Points, in no order, along strands that fork and pass close to each other.
Points whose rows are less than 29.2 apart are linked; no others are. Some points are linked to none.
sor: [-35 -13  18   3  -5   7   5  -1   2   5 -16 -12   0 -15  -4 -27 -11  -9
  48  -3   8]
Sav: [-29 -17  20   0 -18  13  -9 -12  -5   3 -11 -19   1  -7   9  -4 -11 -25
  25  -3   3]
kibul: [  1  14 -12  -1   3 -19  17  33   3  11  -5  27 -15 -15 -32  14  -9  11
  15  10  -5]
manin: [-12  -2  24  -8  -6 -14   7  29   3  19   0   7   7  -6 -28   3  -7   7
  33  -1   2]
git: [-39   5  26   9  10  -4  17  27  11  22 -23   4  -2  -9 -24 -23  -6  14
  41  12   4]
vom: [ 12   7  -4  -7  -8  -7   5   8  -9  -6   8   4   3  -3 -10  14  -2  -9
  23  10  -8]
riz: [-34  -7  10  -8  15  -1  15   7  -6  15 -26 -13  -1 -25 -35  -7 -20 -10
  49  13   5]
kati: [ 14   8 -28  -3  -5  -5  12   0   2 -10   2   9  -3  -9  13  11   5  -1
  16  11 -14]
duku: [-10  -8  24 -11 -16   2  -7   0 -16   3   2  -8   8   0 -11   9  -6 -21
  26   4   2]
Zefu: [ 23   6  11  -6  -9 -11 -12  12 -13  -2  26   2   3  15 -22   7   1  -8
   2  -4  -1]
milif: [ -5  -3  25  -5 -16   9 -16 -10 -24   2   4 -11   7  10  -8  11  -4 -34
   4  17  -4]
dol: [  5   2  22  15  -7  26 -18 -16  -6   6   3 -22   5  18   3  14  -3 -30
 -29  28 -16]
sok: [-10 -11 -36  -8  28   1  -9 -15  -8 -21   5  23   5  -9  -7 -28   6  29
 -56 -14  19]
nitok: [ 22  10 -26   2  -2  -9   1  12  -3  -9  21  20 -11  -2 -25  -3   2  14
  -4  -8  -2]
zubif: [ -2  -8 -41  -6  25  -1   2 -14  -6 -17   2  23  -1 -14   1 -22  10  30
 -49 -15  18]
roz: [ 26  15 -25   0   1  -8   4  12 -10 -13  19  14  -8  -4 -20   5   1  -8
   9   6 -10]
puvub: [ 24   7  -6  12  19   6 -17  -9   8 -10  24 -22  -5  29  -2   5  -7 -13
 -44  -1  -6]
Fedus: [  9  12 -23   4  -4 -11  22  19   4   6  -1  30 -14 -16 -16   2   5  24
   0  -4   1]
pugo: [ 28  16   7   6   2  -1 -17   0 -13  -9  27  -7  -4  27 -12   4   2 -22
 -19  -3  -8]
Mefun: [ 28  16 -38   5   8  -3  -4  -4  -5 -19  21   2 -13   6  -1  -2   5 -10
 -10   1 -14]
dori: [  5   4  -9  -3 -10   3  -3  -9  -6  -8   0  -9   3   0  17  17   2 -18
  12  14 -14]
faf: [-15  -8  -5   3 -14  14  -8 -15   2  -3 -13 -21   1  -6  30  14  -3 -20
  12  12 -15]
gug: [ 17  -3 -27   5  15   1 -12 -13  16 -10   8 -16  -6  17  24  11  -3   4
 -33   6  -9]
kabu: [-38  -4  14  -3  14  -1  17  12   1  15 -26  -8  -2 -21 -31 -14 -17  -2
  50  12   4]
gomes: [-29   3  19   7   2   3  20  13  12   9 -21   5   1 -12  -2 -21   3  11
  41   4   2]
laso: [ -5  -8 -35  -3  24  -1  11 -11  -8 -11  -3  24   0 -20   4 -20  13  33
 -50 -19  23]
gera: [ 13  -2 -42   0  17  -5  -9 -14   5 -19  14  11 -10   5   5 -12   4  18
 -35 -11   3]
kevo: [-30  -9  30  -6  -3  -5   6  19   1  19  -7  -5   7  -8 -28 -12 -11  -1
  45  -1   7]
Vob: [  0  -1   9  -4  -9  -6   7   5  15   1  -3   7   3   2  13  -1   7  18
  13 -12   1]
ketov: [-38   0  21   1  10  -5  17  22   7  20 -21  -2   0 -13 -29 -16 -12   6
  47  11   4]
bepe: [ 21   2 -16   9  22   1 -22  -8   8 -15  24 -14  -9  27  -2  -1  -9  -1
 -45  -9   0]
Gegu: [-15  -2  -7 -11   0   6   7 -11 -23  -1 -17  -8   8 -23  -5  11 -10 -30
  40  23  -6]
tefub: [  4 -10 -14  -4  14  -2   3 -12  24  -4 -13   2  -1   9  40   2   7  23
 -26  -9   7]
lal: [ 12 -12 -11  -7  14 -12 -21  -7  10 -10  18   6  -1  18  -1 -11  -6  27
 -44 -23  18]
fup: [ 17   6  -6  -3  -7 -16   0  26   0   4  20  20  -6  -3 -33   2  -2  17
   2  -8   3]
rerik: [ -6   2  13  -2  -7  -6  14  12  15   6  -5  12   3  -4   6  -6   9  20
  18 -11   3]
lekep: [  4  -3  22  -8 -14 -15  -2  22   9  13  14   8   7   5 -15   2   3  18
  12 -18   6]
vete: [-22 -12  31   0 -14   3  -2   5  14   5  -6  -5   7   2   6 -12   3   6
  29 -15   4]
Seviz: [-22  -9   4   4  -7  13   2 -12  19  -4 -21 -12   0  -7  38  -5   4  -3
  21  -2  -8]
Rik: [-20  -8   9   0 -11  18 -14 -27 -33   8 -15 -12   5 -10   0   4 -14 -47
   6  25  -1]
das: [  6   5 -16   4   8  -6  27   2  10   1 -10  22  -4 -13  17 -10  16  31
 -16 -17  11]
Rizo: [ 24  19   1  17  12  14 -11 -11  -2  -2  15 -19  -3  25   3   9   0 -31
 -37  15 -18]
dat: [-11   2   9  -2  -8  14 -13 -23 -34   4 -10  -9   8  -2  -2   9  -8 -46
   6  31  -9]
sini: [  4  10 -17  10  10  -4  36   9   5   6 -15  24  -7 -21  11 -12  19  32
 -21 -18  14]
pori: [  9   9 -45   6   4  -1  19   6  -3  -5   0  31 -15 -21 -14  -9  13  28
 -19  -8   2]
vozav: [-27  -3   4  -5   2   2  20   5   3   6 -21  -2   4 -21 -10  -6 -10  -6
  50  12  -2]
sokol: [-14  -3  -2 -16   5   3  10  -8 -26   2 -16  -8   8 -25 -20  11 -12 -28
  40  24  -3]
Gon: [  0  10   5 -12   3   5  -5 -15 -39  -1  -7  -1  10  -6 -14   8  -4 -43
  17  35  -9]
kuz: [  8 -13   6  -1   2   5 -16  -9  22  -3   1 -16   1  22  24  16  -4  13
 -22  -5   1]
zan: [ 25   7  -3  -3  -6 -11  -7  12  -7  -8  25   8  -3  10 -19   4   1   2
   1  -6  -1]
lupem: [ 16   1 -18  -2   0 -11  -7   6   0  -6  21  19  -6   1 -21 -12   5  30
 -24 -22   9]
vum: [ -5  18  14  17   6 -10  31  32   8  23 -14  21  -7 -13  -6 -17  13  33
 -11 -16  15]
zeg: [ 18  24   5   0   5   3  -7  -8 -29  -7   8   1   5  10  -9   7   2 -45
   3  26 -17]
Duleg: [  7   7  22  10  -8  19 -18 -13 -13   4   6 -17   4  21   1  12  -1 -33
 -23  22 -15]
pevu: [  7   9  -6   3  -6 -15   9  28   3  17   6  29 -11  -9 -30  -8   2  35
 -16 -20  10]
nizef: [ 16  -3  -3  14   7  18 -14 -11  12  -2   4 -31   1  19  17  21  -4 -12
 -35  20 -14]
Tav: [ 22  21  -2  -2   6  -2  -3  -2 -28  -9  12   2   2   6 -14   8   2 -39
   8  22 -14]
nusin: [  8   6  21 -12  -2  -2  -7  -2 -34   0   7   2  11   7 -27  10  -2 -35
  14  22  -4]
Fepa: [ -4   6 -12  -4  -6  -1  19   3   5  -2 -12   7   1 -17  11   6   3   0
  33  10 -11]
gesu: [ 20   0 -12  -4  -1 -11  -9   2   3  -9  20  10  -3  10  -8  -4   3  21
 -18 -19   6]
tufam: [ 12  -5 -45   3  25  -4 -11 -15  14 -15   8  -3  -9  13  20  -2  -1  11
 -42   0   0]
Penif: [ -8   9  -5   0  -3  -2  26   8  11   2 -16  14  -1 -15  10   0   6   9
  31   6  -6]
kudaz: [  9  -1 -12  -1   5  -9  18   1  12   0  -4  20  -3  -7  15  -8  14  31
 -16 -19  11]
lud: [  2  16  10  12  -3  19 -15 -21 -23   5  -3 -11   6  11   2   8  -2 -45
 -16  38 -21]
gazo: [ -7   3  28   9   5  -3  19  11  19  10 -15   9   5   0  17 -24  20  33
   2 -19  14]
fav: [  7 -15   4  -5   7  -2 -15  -6  24  -4   2  -8   1  22  22   8  -4  22
 -29 -14   9]
Lizub: [ 14  -8 -30   7  31   2 -18 -12  20 -13  14 -14  -6  23  11   2 -14   7
 -52   4   2]
magim: [  4   9  -6  -8   1 -13  14  19  -6   1   1  12  -2 -14 -27  18  -9  -4
  30  18  -7]
mizad: [ -1  10 -17  16  16   0  40  10  -3   7 -16  18  -7 -28   6 -16  18  33
 -34 -23  22]
rur: [ 24   5   3   8   9   5 -21  -5   2  -7  24 -19  -4  31  -3   8  -5  -9
 -37  -3  -4]
vifeg: [  8  -4  -6  -4   2 -15   2  10   2   7  10  24  -1  -7 -18 -19   6  42
 -35 -31  22]
modig: [ 11 -10 -21   1  12   1  -9 -13  21  -7  -2 -12  -4  15  31  12   0  11
 -29   3  -4]
fud: [-33  14  29  16   9  -6  24  32  11  23 -24  12  -3  -6 -15 -22   4  19
  28  11   5]
mulez: [  7   4   3   1  -5 -13  14  17  12  10   2  23  -2  -5  -6  -7   9  32
  -5 -20  11]
kar: [ 12  -7  14  -7  -8 -15  -8   9  12   4  13   7   4  12  -1  -2   5  26
  -9 -25  11]
dulad: [  1 -10  26   4 -14  15 -21  -8   0   1   5 -23   5  19   8  19  -3 -14
 -16   7  -6]
Boba: [ 25  16 -38   4   6  -2  -2  -6  -5 -17  17  -1  -9   5   9   5   6 -14
  -5   9 -17]
Gikel: [-14  -7  18   5  -1   7   8  -4  24   0 -20   1   3   2  33 -15  14  18
  10 -14   3]
vibi: [-19 -13  24 -11 -14   3  -5  -2 -16   6  -4 -12   8  -5 -14   2  -8 -23
  31   2   6]
nurem: [ 13  -7 -26   5  30   0 -22 -11  15 -17  19 -11  -6  23   4  -4 -13   9
 -51  -6   5]
tariz: [ 13 -11   1  10   7  18 -16 -11  20  -1   3 -31   2  20  16  22  -7  -2
 -35  13  -8]
muku: [  8   3   8 -10  -8  -6   1   8 -18  -3   8   0   7  -1 -18  14  -3 -19
  23  14  -6]
pasan: [-10 -12  24  -3 -19  10 -15  -6   1   1   0 -17   5  10  11  12  -3 -12
   7  -3  -3]
Pubi: [ 20   7  -1  -5  -8 -15   1  22  -6   0  19  13  -3   0 -29   8  -2   3
  11  -1  -1]
Guba: [-30 -10   1  -1  -8  11   4 -12  -5  -1 -21 -14   2 -21  10  -8 -12 -23
  42   5  -1]
vam: [ 11  -6   7  -7  -2 -16  -4   7  10   5  11  15   2   7  -3 -11   7  36
 -21 -30  19]
rasaz: [ -2 -10 -40  -4  33  -2 -18 -17   5 -22  11  12  -4   7   1 -21  -5  20
 -52 -10  13]
Leb: [-17  -4   6  -8 -10   3   8  -2  -3  -1 -11  -5   6 -13   1   4  -4 -12
  38   7  -3]
Miga: [  7 -15 -12  -7  18  -8  -9 -10  19  -7   0   6  -1  14  21  -5  -2  28
 -42 -16  19]
Gigit: [ 20  12 -14   3  -2   2  -7  -6  -9 -12  12 -10  -1   9  10  13   3 -22
  -4  14 -17]
doko: [-18 -10   9   4  -3  11   1 -10  23  -3 -21  -7   1   0  39  -8   9   8
  12  -7  -3]
vimus: [ 14   5 -39   5  26   2 -18 -13   2 -22  26  -4 -11  17  -7 -15  -3   2
 -39 -16  -3]
Fomi: [-10  -4  24   3   3   2   9   2  22   4 -15   4   6   5  27 -18  16  25
   5 -19   9]
megek: [-29 -13   6  -8   7   6   9  -8 -16   9 -23 -16   3 -27 -22 -10 -18 -24
  48   6  10]
zat: [-33 -16  22   6 -12  11  -3  -7  10   0 -16 -14   0  -6  16 -19  -3  -9
  32  -9   4]
Tufip: [ -9  -3   6  -7 -11   1   5   1   2  -2  -5  -3   5  -6   8   7  -1  -7
  30   3  -5]
mefim: [ 20   0  13   2  -1   1 -23  -2   2  -5  20 -17   0  29   0  13  -3  -5
 -28  -4  -1]
vopun: [ -2  14  -8  10   5  -2  39   8  13   6 -21  20  -4 -18  20 -10  19  23
   7  -5   1]
Lol: [ 12   0   0   7  -2  13 -14 -12   3  -4   4 -25   1  15  18  20   0 -16
 -20  15 -15]
defu: [ -4   7  27  14   9  -4  25  17  14  14 -14  12   4  -5  13 -24  22  36
  -5 -20  18]
pir: [-25  -9  32   4  -8   4   4   8  16   6 -10  -2   5  -1   6 -22   6  11
  31 -14   5]
ledu: [ 16   7  -5  -6  -7 -12   4  16  -6  -2  14  12  -2  -1 -21  12  -3  -1
  18   6  -3]
pupur: [-19  18  29  22   7  -4  31  32  10  21 -20  14  -3  -7  -2 -24  16  28
  10  -1  10]
Rapo: [-18 -16  17  12 -19  26 -17 -18  -3   6  -9 -28   1  -2  16  14 -11 -28
 -10  15  -9]
faz: [  7 -11 -17  -2  12  -1  -3 -12  25  -6  -8  -4  -3  13  37   7   3  17
 -25  -4   2]
vebu: [ 10  -2  -4  -5   2 -11   8  -1  15  -1  -1  14  -1   2  16  -4  10  28
 -13 -20  10]
Tefip: [ -4  -6   3  -3 -10   4  -1  -6  13  -4  -6  -6   3   2  25   7   4   4
  12  -4  -6]
lefek: [-17  -2  -2 -16   9   0  15   0 -19   5 -19  -7   6 -27 -27  11 -15 -20
  44  23  -4]
vemi: [-21  -8  -6   1 -14  14  -3 -17  -3  -2 -17 -18   2 -14  27   7  -5 -25
  24  12 -11]
nesi: [  8   0 -40  -1  10  -5  10  -6  -1 -10   5  25  -8 -11  -2 -15  11  32
 -31 -15   9]
Feker: [ 22  11 -38   6  20   1 -14 -10   1 -21  26  -3 -12  15  -6  -8   0  -5
 -30 -11  -8]
Timiv: [  5  -3  21 -10 -13 -13  -4  22   0  10  17   4   7   5 -21   5  -1   8
  18  -9   5]
buvud: [  7  -8  15  -6  -9  -8 -10   3  13   1  10  -1   3  15   8   4   3  19
  -6 -20   6]
Kogit: [ 21   1 -18  -2   4  -8 -12  -3   4 -13  21   3  -7  14   0   1   1  13
 -22 -13   2]
tika: [  3   6   5  -4  -9 -15  13  24   9  10   4  19  -1  -5 -15   2   1  19
  15  -6   1]
bozug: [ 17  -6  -1   5  11   7 -18  -8  16  -6  13 -23   0  27  12  17  -7   2
 -37   3  -3]
mubur: [  9  -2   3   2  -9   8 -14  -8   3  -6   6 -18   1  15  15  19   0 -11
 -11   7 -10]
Sofad: [ 10  22  10  14   2  17 -12 -17 -18   5   1 -10   6  16   2   7   2 -44
 -21  33 -24]
domo: [ 21  17  -6  13   7  10 -11 -10  -6  -6  14 -18  -2  21   7  11   2 -28
 -25  14 -19]
lifem: [-27 -19  16   8 -15  19 -12 -14  11   1 -14 -25  -2  -4  26   3  -8 -18
   9  -1  -6]
Sedaf: [ 24  12 -35   4  11  -2 -10  -6  -2 -20  24   0 -12  12  -5  -5   4  -5
 -19  -9  -9]
zaz: [-27  -3   3 -11  13  -1  17   4 -11  10 -24 -10   2 -28 -30   3 -18 -13
  50  17   0]
tagem: [ -2  -4  27  -6 -12 -14   2  23  14  16   8  10   8   3 -11  -5   4  22
  15 -19   7]
rul: [  8  11  21   4  -7  11 -17 -11 -22   1   8  -9   6  20  -5  10   0 -37
 -12  22 -14]
bura: [  7   4 -44   2   8   0  15  -2  -4  -7   3  28 -11 -18 -10 -13  14  32
 -30 -13   6]
risit: [  0  -4 -30  -1  18  -3  20  -5  -5  -4  -6  24  -3 -21   4 -18  13  35
 -43 -22  23]
Buv: [ -9 -11  17  16 -15  30 -17 -19  -4   7  -5 -28   3   2  12  17  -7 -28
 -21  25 -13]
vigan: [ -4   7   7  11  -8  21 -15 -22 -22   6  -8 -15   7   3   9  11  -4 -44
 -13  38 -20]
zusud: [-26  -5   2   4  -7  11  10  -9  14  -5 -22  -5   1 -12  30 -12   4  -3
  35   1  -7]
fupaz: [  5   7 -22  -4  -6  -4  16  -1   5  -7  -7   8   0 -12  17  10   6   1
  23  10 -12]
Gif: [ 13  -2 -17  -3   0  -4  -3  -8  13  -9   5  -1  -4   9  23   9   5  10
 -11  -3  -5]
Sado: [-24   7   2  -2   7  -3  26  13   7   9 -25   7   0 -22 -12   1  -8   2
  46  17  -6]
vegep: [ 17  -3  10  -3  -7  -3 -19  -1   4  -6  17 -11   1  24   5  12  -1   3
 -17  -8   0]
Zez: [ -3  -4  23  -9 -14   3 -11  -4 -21   1   5  -9   9   7  -9  11  -3 -28
  16  10  -3]
nalol: [ -9  -7 -10   2  -8   9  -3 -14  12  -4 -14 -17   1  -2  38  14   3  -9
   8   9 -16]
kaz: [-24 -18  27   6 -22  19 -17 -20 -17  10  -9 -20   1  -2   3   4 -15 -39
  -2  10   2]
Ked: [ 28  18  -5   7   7  -1 -15  -2  -9 -11  30  -7  -7  24 -13   0   2 -20
 -23  -7  -9]
telob: [-26 -14   8   0 -12  15 -11 -27 -31  10 -20 -16   2 -17   2  -2 -21 -46
  14  14   7]
supe: [ 28  12 -11   2   1  -7 -12   6 -10 -14  31   5  -7  14 -23  -2   1  -4
 -10 -12  -3]
mab: [  4  -9   7  -1  -8   8 -16  -9  13  -5   2 -20   1  17  20  17  -2  -1
 -12   0  -5]
damo: [ 17  -2 -34   2  17  -3 -12 -13  13 -15  12  -5  -8  15  17   2  -1   8
 -35  -2  -2]
Siked: [ -4   2  28   1 -13  13 -19 -15 -27   5   2  -8   7  14  -8   8  -4 -40
  -6  23  -7]
gike: [-10   0  30  -1  -8 -11   8  25  15  20   0  10   7   1  -9 -13   7  25
  20 -17   8]
vit: [ 12   7 -15   2  -5   5  -6 -10  -4  -9   3 -13   1   6  21  17   4 -18
   1  17 -19]
lavip: [ 22  12 -27   1  -1  -9   6  18  -4  -8  16  22 -13  -8 -30   3   0   7
   5   1  -6]
Feda: [  3  15 -14   4  -1 -14  22  29   7  12  -7  30 -15 -16 -23   6  -1  19
   8   3  -1]
som: [  0   7  14   0  -7 -19   9  35  11  25   5  24  -2  -4 -25  -6   0  30
   2 -17   8]
Gezim: [ -3  10   7  -3  -2  12 -11 -21 -36   1  -8  -4   9   1  -6   8  -4 -48
   7  37 -13]
vali: [-28 -10   5  -4  -8  11   2 -13 -13   2 -18 -15   3 -21   0  -6 -15 -29
  40   6   3]
bilok: [ -8 -11  27   2 -19  15 -20 -10  -7   2   1 -20   4  13   6  15  -5 -22
  -6   8  -4]
bokil: [  1 -10   6  -4  15  -4   6  -6  23   2 -14   6   4   9  34  -9  10  30
 -25 -22  17]
tema: [  9  11 -37   5   0  -5  20  12   0   1   0  33 -17 -18 -17  -5   9  28
 -14  -6   1]
fule: [-23  13  25  15   3  -3  27  25  14  18 -20  13   0  -8  -3 -23  11  22
  25   3   5]
laro: [-14 -12  26  -3 -14   3  -7   0  15   2  -3  -9   6   8  14  -1   3   5
  15 -15   1]
Dif: [ -1   1 -25   6  20   0  31   1  -5  -1 -13  20  -5 -28   7 -17  17  34
 -42 -23  24]
lor: [ 11  -2 -38  -3  13  -5   1 -10   3 -14   9  19  -8  -3   2 -13   9  27
 -33 -15   8]
kolod: [ -8   6  29   6  -4 -12  16  29  16  24  -3  17   3  -2  -9 -16   9  31
   9 -16  10]
pob: [ 27  14 -22   2   5  -6 -11   6  -9 -16  32   7  -9  11 -26  -9   4   1
 -13 -15  -3]
nup: [-26 -16  23 -10  -9   3   0  -1 -13   9  -9 -12   7 -12 -18  -6 -13 -20
  41  -1   9]
Kaza: [-17 -17  32   4 -22  18 -20 -14 -12   7  -2 -20   3   8   3  10  -9 -30
  -5   7  -1]
fepe: [  7 -16   0  -8  15  -8 -11  -8  22  -3  -1   3   1  18  23  -1  -3  29
 -37 -21  19]
sibem: [ 10   4  -2  -3  -9 -12  10  16   9   5   5  18  -2  -4  -7   2   5  21
   8 -11   3]
Furu: [ 23  11 -13   6   3   2 -11  -6  -4 -11  16 -12  -4  17   8  12   2 -18
 -15   8 -14]
Bap: [  5   7   0 -14   5  -5   9   4 -25  -2  -1   0   7 -14 -26  17  -7 -24
  33  28  -7]
Zur: [  4 -10 -10  -6  19 -11   6  -6   8  -3  -5  19   1  -2  15 -15   7  35
 -41 -26  27]
Leva: [ -4   5 -13   1  -9  12  -8 -16 -16  -5  -7 -15   5  -6  21  17  -1 -35
  11  28 -20]
Duna: [  7 -12 -21  -7  19 -10  -4 -11  12 -10   1  14  -2   6  17 -10   2  30
 -43 -19  20]
poze: [  5  -1   4   2   9 -12  17   8   9  10  -4  19   2  -8   4 -19  13  40
 -30 -31  25]
Bidup: [ 17  -8  -2   1   9  -3 -22  -7  16  -9  17 -15  -2  28   8   8  -9  11
 -38  -8   4]
lat: [  4   1  -5   1   3 -12   8  15  -1  14   6  25  -1 -14 -23 -20   9  42
 -38 -31  23]
feg: [ 12   3   6  -6 -11  -3  -8   1  -6  -7  13  -6   2  10   0  14   2 -11
   8   3  -6]
taze: [-13   8  17   7  -1  -3  26  16  16  11 -15  14   2  -7   5 -13  11  22
  21  -6   3]
nepa: [ -5   4  -3   5 -10  17 -11 -19 -21   0  -8 -17   5  -3  15  16  -3 -39
   0  31 -18]
fazo: [  6  -2   2  -5  -4  -7   7   1  15  -1  -1  10   2   3  17  -1   9  23
   0 -17   3]
pupel: [ 22  14  13   2  -4   0 -14  -2 -16  -6  20  -7   1  23  -9   8   2 -27
 -11   8  -9]
sapel: [ -9   1 -11 -10  -4   6   6 -10 -19  -4 -12  -8   8 -19   4  13  -6 -28
  35  23 -11]
sug: [  9  -6  14  -6 -10  -4 -15   1   8  -3  11  -6   3  18   9  11   2   9
  -6 -13   2]
vuzas: [  9  -9   1  -7   4 -14  -3   1  12   1   7  15   1   6   3 -11   5  36
 -29 -28  20]
kema: [  5  -6  -6  -2  15 -10  16   0   6   2  -6  19   1  -8  11 -18  12  37
 -37 -29  27]
rosor: [ -7  -3  14 -12  -9  -6   6  12  -6   5   0   0   8  -7 -18  10  -6  -7
  35   6   0]
Mek: [-26 -15   9  -3  -9  12  -5 -20 -25   6 -18 -16   3 -19  -2  -3 -19 -39
  28   7   7]
Pum: [  2   6  -1   4  -3 -14  11  27   4  22   2  28  -8 -13 -26 -15   6  40
 -28 -26  18]
lege: [ 13   6  -8   0  -8 -15   6  23   4   9  14  26  -9  -5 -27  -3   2  28
  -7 -15   7]
fivi: [  5   3  18 -13  -3  -5  -3   4 -27   1   7  -1  10   0 -27  12  -4 -27
  23  19  -3]
sep: [ -7 -16   5   8  -7  21 -14 -13  17   1  -8 -28   2   7  28  20  -5  -7
 -14   9 -12]
Kubi: [ 16  -9  -9  -4  12  -9 -21  -7  13 -11  17  -3  -3  23   4  -1  -6  21
 -40 -16  12]
bagu: [-12  -5   7  -7 -13   8  -4 -11 -15  -2  -6 -11   7  -6   6  11  -6 -26
  25  12  -6]
duzi: [-22  -5  30  -7  -5  -9   7  26   5  21  -2   2   8  -5 -27  -5  -7   7
  38  -3   5]
divek: [-30 -17  20   7 -15  13  -8 -12   8   0 -14 -19  -1  -6  21  -9  -7 -15
  24  -7   0]
pano: [ -7  21 -11  20  10  -4  36  29  -5  20 -20  22 -18 -27 -13 -11  12  31
 -35 -23  19]
Vos: [-26  -4  34   9  -5   2   9  14  16  11 -12   2   6  -2   2 -28   9  17
  32 -10   6]
Dok: [ -3  -8  -3  -1  10   3   6 -11  26  -2 -20   0   0   5  44  -2  11  20
 -10 -10   2]
ziruv: [ 11   1 -44   1  21  -2 -14 -14   3 -22  19   7  -9   9  -2 -17   2  15
 -38 -13   1]
Raz: [ -4   4  15  -5  -9 -15  11  29   8  16   2  15   3  -5 -22   3  -2  14
  24  -3   2]
Nur: [  5   9  -7  -6   0 -16  14  26   0   7   1  19  -7 -12 -30  16  -9   5
  23  11  -6]
Zefo: [ 26  19 -10  -1   3  -4  -1   2 -20 -12  16   3  -1   3 -14  10   3 -29
  11  18 -15]
muno: [-29 -13  27  -6  -6   0   5  10  -3  13  -9  -9   8 -11 -21 -12 -11  -9
  44  -3   7]
zav: [-24  -9  -6   1 -12  15  -4 -20 -12   0 -19 -19   4 -17  21   6 -11 -34
  25  15  -7]
Dem: [ -4  -6 -14   0  -2   6   1 -13  22  -4 -17  -8  -1  -1  44  10   8   4
   1   2 -12]
terot: [ 15  11  17  -2  -7   2 -13  -3 -22  -4  14  -5   5  18 -11  10   1 -32
  -1  15  -9]
rulon: [  1   1  -4  -7 -11   1   3  -3  -1  -6  -2  -4   4  -4  12  13   0 -10
  24   8 -10]
vil: [-12  -5  11 -13  -6   5  -4 -13 -31   3 -10  -9  11 -11 -14   9 -10 -36
  26  20   0]
toruf: [  5   3  10   2   1 -14  16  17  11  17  -1  21  -1  -7  -5 -16  12  40
 -19 -29  19]
bobo: [ 10  10  -4  -7  -5   0  -1  -6 -22  -8   3  -3   5  -1  -2  15   0 -29
  19  24 -15]
gosel: [ 26  17 -21   1   2  -6   0   6 -14 -14  18   6  -4   1 -12   9   1 -19
  10  12 -12]
ropom: [  0   4   1 -14   4 -10  12  13 -15   1  -2   4   4 -17 -30  18 -11 -13
  35  23  -7]
Lolak: [ 22   3 -14   0   4  -5 -14  -5   5 -13  20  -5  -6  20   6   5   0   3
 -23  -7  -3]
fek: [ 12  -2 -16  -4   2 -12  -6   5   1  -3  18  22  -3  -2 -22 -17   4  36
 -31 -26  14]
fifiv: [-11 -12  24  -5 -17   4 -11  -1   7   0   1 -12   5   8  11   6   1  -2
  14 -11   1]
Meko: [ 19  -5 -27   9  24   6 -14 -12  20  -9  10 -22  -5  21  18  11  -9   2
 -45  10  -5]
dasul: [ 23  11 -31   3   4  -5  -8   6  -6 -15  27  13 -11   4 -29 -10   4  12
 -14 -14  -1]
riru: [ 15  12  20  -6  -5  -2 -11   0 -29  -3  14   0   7  14 -20   8   1 -33
   6  17  -7]
Nuki: [  6   8   1 -14   5  -1   4  -4 -33  -3  -4  -1  10 -12 -19  15  -5 -35
  27  32 -10]
Luk: [ -3  -5 -10  -1   3   4   6 -11  23  -3 -19  -1   0   1  44   3  13  14
   0  -4  -6]
zomaf: [ 14   1  21 -10 -12  -9 -11  12 -15   1  22  -1   7  13 -22  11   1 -12
  10   1  -1]
sed: [-19   9   1   0   1  -4  28  15  11   8 -21  13  -1 -19  -5  -2  -2   8
  39  13  -4]
dedil: [-21 -16  15   6 -20  21 -14 -17   0   3 -11 -25   0  -3  19  12  -9 -25
   2   9  -6]
zuto: [-30  -7   0   2  -8  12   8 -11   3  -3 -21 -10   1 -19  20 -11  -6 -15
  42   5  -5]
liti: [ 24   8 -13   5   5   0 -14  -6   0 -13  20 -10  -6  20   6   9   1  -9
 -21   0  -9]
lemak: [ -6   2 -13  -5  -7   9  -2 -15 -20  -5 -11 -12   7 -13  13  14  -4 -34
  24  27 -16]
sof: [  3  -8  16  16  -7  27 -17 -14   0   5  -1 -29   4  13  11  20  -4 -22
 -29  23 -14]
memal: [-39 -10  17   6   1   6  10   3   4   7 -21 -10  -1 -17 -13 -32 -12  -5
  50   3   8]
Meb: [-29 -20  27   2 -20  14 -13 -16 -14   8 -11 -21   1  -6   2  -3 -17 -35
  15  -2   7]
pone: [ 16   2 -31  -2   2  -8  10  -5   7 -10   4  16  -8  -4  14  -2  10  19
 -11  -8  -1]
kota: [-11  15  29  21   8  -2  31  26  11  19 -18  11   0  -7   6 -27  21  33
   2 -10  15]
Tik: [-22  -4   4  -8  -4   3  13   1  -4   3 -17  -4   5 -20  -5   0  -9 -11
  47  11  -3]
lok: [ 10 -11  -6 -11  12 -14 -15  -4  10  -5  12  13   2  10  -1 -15  -1  35
 -43 -28  23]
telek: [-33 -14  21   3 -10   8   1  -3   7   2 -14 -11   2 -11   4 -21  -6  -9
  42  -6   5]
mopid: [ 23  12 -32  -1  -1  -5   4  -1  -2 -14  10   6  -7  -4   8   9   6  -7
   6  10 -15]
sizu: [  9   0  20 -10 -12 -14  -5  22  -9   7  19   4   7   6 -27   9  -2  -1
  18  -3   2]

A fork is a point with three links, a tip a point with one. Leave the first point through the second and follow the links. Name the first fork or tip that comes.
vete, laro | bilok
kabu, ketov | fule
sapel, lemak | Sofad
Dok, tefub | gug
pevu, lege | Pubi
sor, telek | divek
Pubi, ledu | terot
nup, vibi | rul
sizu, Timiv | kolod
Luk, Dem | zav

A fork is a point with three links. Follow the links from the first point to the second and name the forks in between, in order.
nitok, ledu | zan, Pubi
pupel, vibi | terot, rul
memal, lifem | divek
Kaza, laro | bilok
fud, rerik | fule

Name the points in between on the shortest way along the links from the first point to the second, in order.
tefub, Lizub | faz, modig, gug, Meko
lor, pori | nesi, bura
vibi, Siked | duku, Zez, milif
zat, kaz | divek, Sav, Meb
